The views of a scene show one set of named points, each view turned or mirrored, shifted and resized as a whole, with a little noise and some points left out.
In the rows, 128 means zero.

Scene 1
View 1
j57: [137 145 128 134 123 128 130 124 125 135 134 124 133 120 123 145 144 115
 130 100 117 104 131 125 131 139]
j675: [120 145 126 121 122 117 113 130 124 125 137 128 141 122 113 127 142 124
 135 113 108  99 131 121 134 133]
j676: [107 142 128 114 124 109 109 135 124 120 142 129 147 123 109 121 147 128
 139 115 111  97 131 120 136 124]
j612: [158 144 158 120  77 153 155 110 130 144 101 134  81 128 130 160 128 123
 157 122  99  85 127 117 117 218]
j889: [133 142 135 131 119 127 134 125 125 134 134 125 128 120 122 147 147 117
 136 103 119 102 131 125 129 146]
j317: [128 130 172 126  98 138 172 120 130 143 126 128  92 121 130 175 162 119
 157 102 137  93 133 126 116 183]
j700: [ 91 133 155  94  99 110 118 135 127 116 132 136 121 128 105 122 151 140
 163 134 108  81 131 116 129 159]
j30: [103 130 159 115 112 117 143 131 127 129 140 129 118 121 117 148 164 127
 154 110 132  93 133 124 125 150]
j335: [ 94 135 145 103 112 108 117 135 126 118 139 132 132 125 107 124 153 134
 154 124 113  88 131 119 132 142]
j376: [113 122 177 133 114 129 181 125 129 144 142 123 101 115 130 183 181 115
 154  89 160 101 135 132 116 158]
j382: [120 139 133 134 133 118 133 130 125 132 146 121 141 117 120 147 158 115
 132  94 131 107 133 128 132 121]
j830: [104 130 164 106  98 120 142 129 129 127 131 133 108 125 115 144 158 132
 162 121 123  85 132 121 123 169]
j172: [134 141 149 120  99 134 142 121 128 135 122 130 108 124 123 149 142 123
 150 115 112  91 130 121 124 176]
j690: [ 97 131 150 113 118 111 131 134 126 124 144 129 130 121 113 138 163 128
 150 111 129  94 133 123 129 136]
j722: [ 93 146 119  91 113  99  76 139 123 104 136 137 154 130  95  88 132 142
 147 141  82  85 129 111 142 128]
View 2
j722: [ 95 124 214 206 136 142  97  98 126 137 169 141 140 138  94 144 137 150
  85 139 127 101 125 198 133 101]
j889: [119 130 131 158 118  97 110 139 139 142 103 101 121 121  91 154 141 158
 159 169 112 124 126 141 133 159]
j675: [113 125 156 172 119 116 102 131 139 149 127 114 128 131  94 152 140 155
 130 162 122 115 126 155 139 135]
j57: [120 123 130 157 116 103 107 144 146 153 107  98 121 125  97 154 144 159
 157 170 121 122 125 139 140 156]
j317: [120 160 106 151 126  55 127 130 115  96  62  98 112  97  69 150 134 157
 200 166  68 140 129 140  96 193]
j30: [115 159 136 163 113  81 110 125 113 114  97 122 123 125  64 150 124 145
 147 167  82 125 131 141 113 147]
j700: [101 155 177 189 135  98 111  98 105  99 123 135 130 118  70 144 128 147
 127 145  85 118 129 182 103 134]
j172: [111 136 137 168 139  84 122 123 128 113  93  99 119 100  89 149 145 163
 179 154  96 130 125 167 109 180]
j612: [105 129 132 172 166  70 139 115 129  87  72  79 110  67 101 145 161 179
 224 138  89 142 121 195  88 222]
j690: [115 155 146 166 109  93 104 123 116 124 111 127 127 134  66 151 122 143
 129 168  90 119 132 141 121 131]
j676: [112 133 164 175 114 118  98 125 132 147 135 126 131 140  85 151 133 148
 114 164 117 111 128 153 139 120]
View 3
j889: [117 111 130  92 104 153 115 164 157 170 110 141 103 128 111 144 121 122
 107 123 120 117 141 127 128 118]
j612: [ 93 165 165 101  57 162  67 112 168 159  74 118  56 111  62 142  73  66
 135 123  99 122 171 149 120 111]
j722: [124 112 114  90 178 101 113 140 149 190 126 123  64 149 169 101 130 130
 105 104 181  89 127 199 105 174]
j382: [125  92 116  95 112 153 132 179 151 173 122 148 122 131 125 146 144 144
  97 125 122 117 137 114 129 123]
j830: [114 131 124 130  84 148 104 120 153 172  96 113  82 118 104 132 141 120
 115 120 123 116 182 146 107 156]
j676: [125 100 114  95 142 130 125 161 150 180 124 136  97 138 145 126 141 140
 100 116 149 105 135 152 118 148]
j57: [118 107 131  83 112 151 117 172 156 170 114 147 106 132 115 144 118 123
 106 124 122 116 131 125 131 113]
j30: [119 114 117 125  89 152 118 140 150 172 105 124 100 121 112 138 151 136
 108 123 120 119 174 130 113 149]
j172: [108 135 141 104  85 153  96 135 159 167  95 126  81 120  94 139 108 102
 119 122 114 118 160 141 120 126]
j700: [118 127 118 124 117 128 106 116 149 179 104 110  70 128 129 115 143 126
 113 112 147 105 172 172 100 174]
j335: [122 114 113 116 124 131 117 136 149 180 113 121  85 131 136 121 148 135
 106 115 146 107 159 160 107 164]
j690: [124 106 111 120 108 144 125 148 149 177 112 127 103 127 126 133 157 143
 103 120 131 114 164 137 113 154]
j376: [117 113 121 140  39 183 122 147 152 161  94 128 123 105  77 162 159 137
 109 134  83 136 195  86 120 127]
j675: [121 106 122  87 135 135 119 163 153 178 120 140  95 137 135 130 127 129
 104 118 142 107 130 148 123 134]
j317: [107 135 137 129  44 175 100 131 158 161  85 122  96 107  71 154 128 109
 119 129  89 131 189 111 119 124]
View 4
j317: [ 86 137 128 156 109 150 118  78 126 136  84 114 121 142 136 122 137 120
 136  96  79  96 100 138 128 107]
j612: [ 70 108 135 145 104 157 140  60  95 139  98 115 123 120 112 110 155 120
 131  97  66 106  97 164 119  90]
j172: [ 97 121 133 139 116 141 121  84 112 128 106 112 122 128 124 124 144 122
 130 102  87 114 111 150 120 106]
j700: [121 118 112 130 117 134 112 106 120 127 116  85 126 132 117 140 157 142
 136  87 101 137 136 127 111 101]
j30: [114 136 123 143 119 135 105 101 132 126 101 103 122 142 136 137 137 128
 134  97  99 114 120 128 122 115]
j335: [129 124 119 129 123 127 105 112 124 121 120  93 125 134 124 143 147 137
 133  96 108 135 135 128 114 112]
j57: [117 128 147 132 130 125 107  98 118 113 120 125 120 128 134 131 126 114
 123 120 105 116 116 153 123 125]
j675: [129 122 138 124 131 121 105 109 117 111 129 111 122 126 127 137 135 124
 124 114 112 131 129 146 117 122]
j676: [137 124 132 123 132 118 100 116 122 110 130 104 123 129 128 143 137 129
 126 110 117 136 136 137 115 122]
j722: [149 103 122 106 132 114 105 125 108 110 151  85 126 117 108 149 157 144
 127 101 123 164 155 137 102 110]
j376: [ 94 156 127 164 113 146 104  87 145 133  74 117 119 156 153 129 124 116
 137  99  87  86 100 125 135 120]
j830: [106 127 116 143 112 142 114  94 124 132 100  96 124 138 126 133 149 133
 137  89  91 119 121 129 118 103]
j382: [126 140 143 135 133 122  96 109 132 110 115 122 120 137 144 138 120 115
 125 119 113 114 120 140 126 133]
View 5
j830: [133  96  67 139 141 143 114 108 106 161 124 151 186 136 113 100  90 147
 144 131 103 113 120 150 123 132]
j675: [122  99  93 108 123 120 106 137  89 121 148 145 151 138 132 153 124 166
 104 106 114 118 131 119 149 115]
j676: [118  94  90  99 116 115 100 139  85 125 156 153 163 152 129 158 127 166
 112 119 115 106 136 113 154 112]
j889: [130  99  90 123 143 136 121 132  91 136 139 138 135 119 139 138 104 164
  97 109 116 131 113 131 118 122]
j317: [146  95  68 159 168 165 137 106 107 177 114 138 152 102 131  86  64 148
 125 129 109 137  93 163  77 141]
j722: [106 108  90  94  94  93  79 130  95  98 150 159 201 175 103 159 157 160
 132 101 100  91 170 115 215 109]
j172: [134 109  80 147 154 144 123 109 110 142 115 135 156 111 123 105  96 153
 117  99 102 136 117 154 123 134]
j30: [133  86  72 125 138 142 115 123  94 163 140 153 171 139 127 120  89 155
 130 142 114 111 112 136 109 125]
j335: [122  93  76 112 119 123  99 124  95 140 144 158 189 156 115 133 116 156
 136 131 108 100 136 128 152 119]
j376: [148  74  65 142 163 169 137 122  90 197 136 148 145 115 145 103  53 155
 122 163 125 126  78 145  49 133]
j612: [143 130  76 185 178 159 137  83 133 141  78 118 154  79 111  62  85 142
 122  68  85 160 114 188 120 152]
j690: [128  85  75 112 127 133 108 131  88 154 150 157 173 150 128 135 102 159
 128 144 116 104 120 125 124 118]
j382: [127  85  91 103 131 131 116 146  78 141 160 147 134 134 148 159 106 170
  94 130 127 119 110 113 111 114]
j700: [123 100  69 124 122 125  98 111 105 144 131 158 206 157 103 114 112 148
 152 127  98  99 141 141 160 125]
View 6
j57: [117 107 167 148 137 140 124 153 130 149 142 117 134 105 136 114 136 150
 144 147  97 121 135 106 142 117]
j675: [135 125 154 150 147 127 130 154 129 153 134 132 141  95 140 117 133 147
 119 142  93 116 136 112 164 127]
j317: [138  53 143 127 145 156 112 136 149 136 151 140  96 123 104 100 164 158
 149 149 106 122 157 124  74  93]
j335: [163 114 129 143 166 122 134 145 140 157 126 155 131  92 127 117 148 146
  96 140  98 113 148 122 157 122]
j382: [121 101 165 150 153 139 142 146 137 170 129 107 140  96 132 124 149 146
 144 153 105 124 133  99 154 107]
j830: [162  84 125 132 160 135 121 140 147 144 138 160 110 107 113 106 158 152
 110 142 101 115 157 129 113 110]
j889: [123 100 160 144 141 140 123 150 133 147 142 124 129 106 132 112 141 151
 140 146  97 120 139 111 135 115]
j612: [136  78 141 124 115 150  77 152 132  89 175 167  88 136 118  80 131 166
 136 133  85 111 162 143  63 122]
j722: [171 164 127 153 160 100 133 161 125 150 124 169 153  80 149 119 120 142
  65 129  83 103 140 125 203 152]
j700: [177 110 116 138 166 120 126 145 141 146 131 174 122  96 122 111 148 149
  85 136  95 110 155 133 144 124]
j690: [152  98 138 143 167 130 140 141 144 167 125 138 130  94 122 121 158 146
 115 148 105 119 146 114 147 109]
j676: [144 128 147 151 157 122 138 152 132 163 126 135 146  89 139 122 138 144
 108 142  96 115 137 111 175 127]
j376: [134  40 148 131 162 160 134 127 158 165 136 119 103 114  99 113 183 153
 160 160 118 129 153 111  84  76]
j30: [151  84 137 138 163 138 134 139 147 159 131 140 120 101 116 115 162 149
 122 148 107 120 149 118 126 104]
j172: [138  91 145 134 136 142 106 149 135 126 152 149 111 116 123  99 140 156
 130 140  94 115 152 127 106 117]

Which points are out of place in each view (at most two, in the order of its rows)? Write - if all are in place.
view 1: -
view 2: -
view 3: j722
view 4: j317
view 5: j612, j382
view 6: -
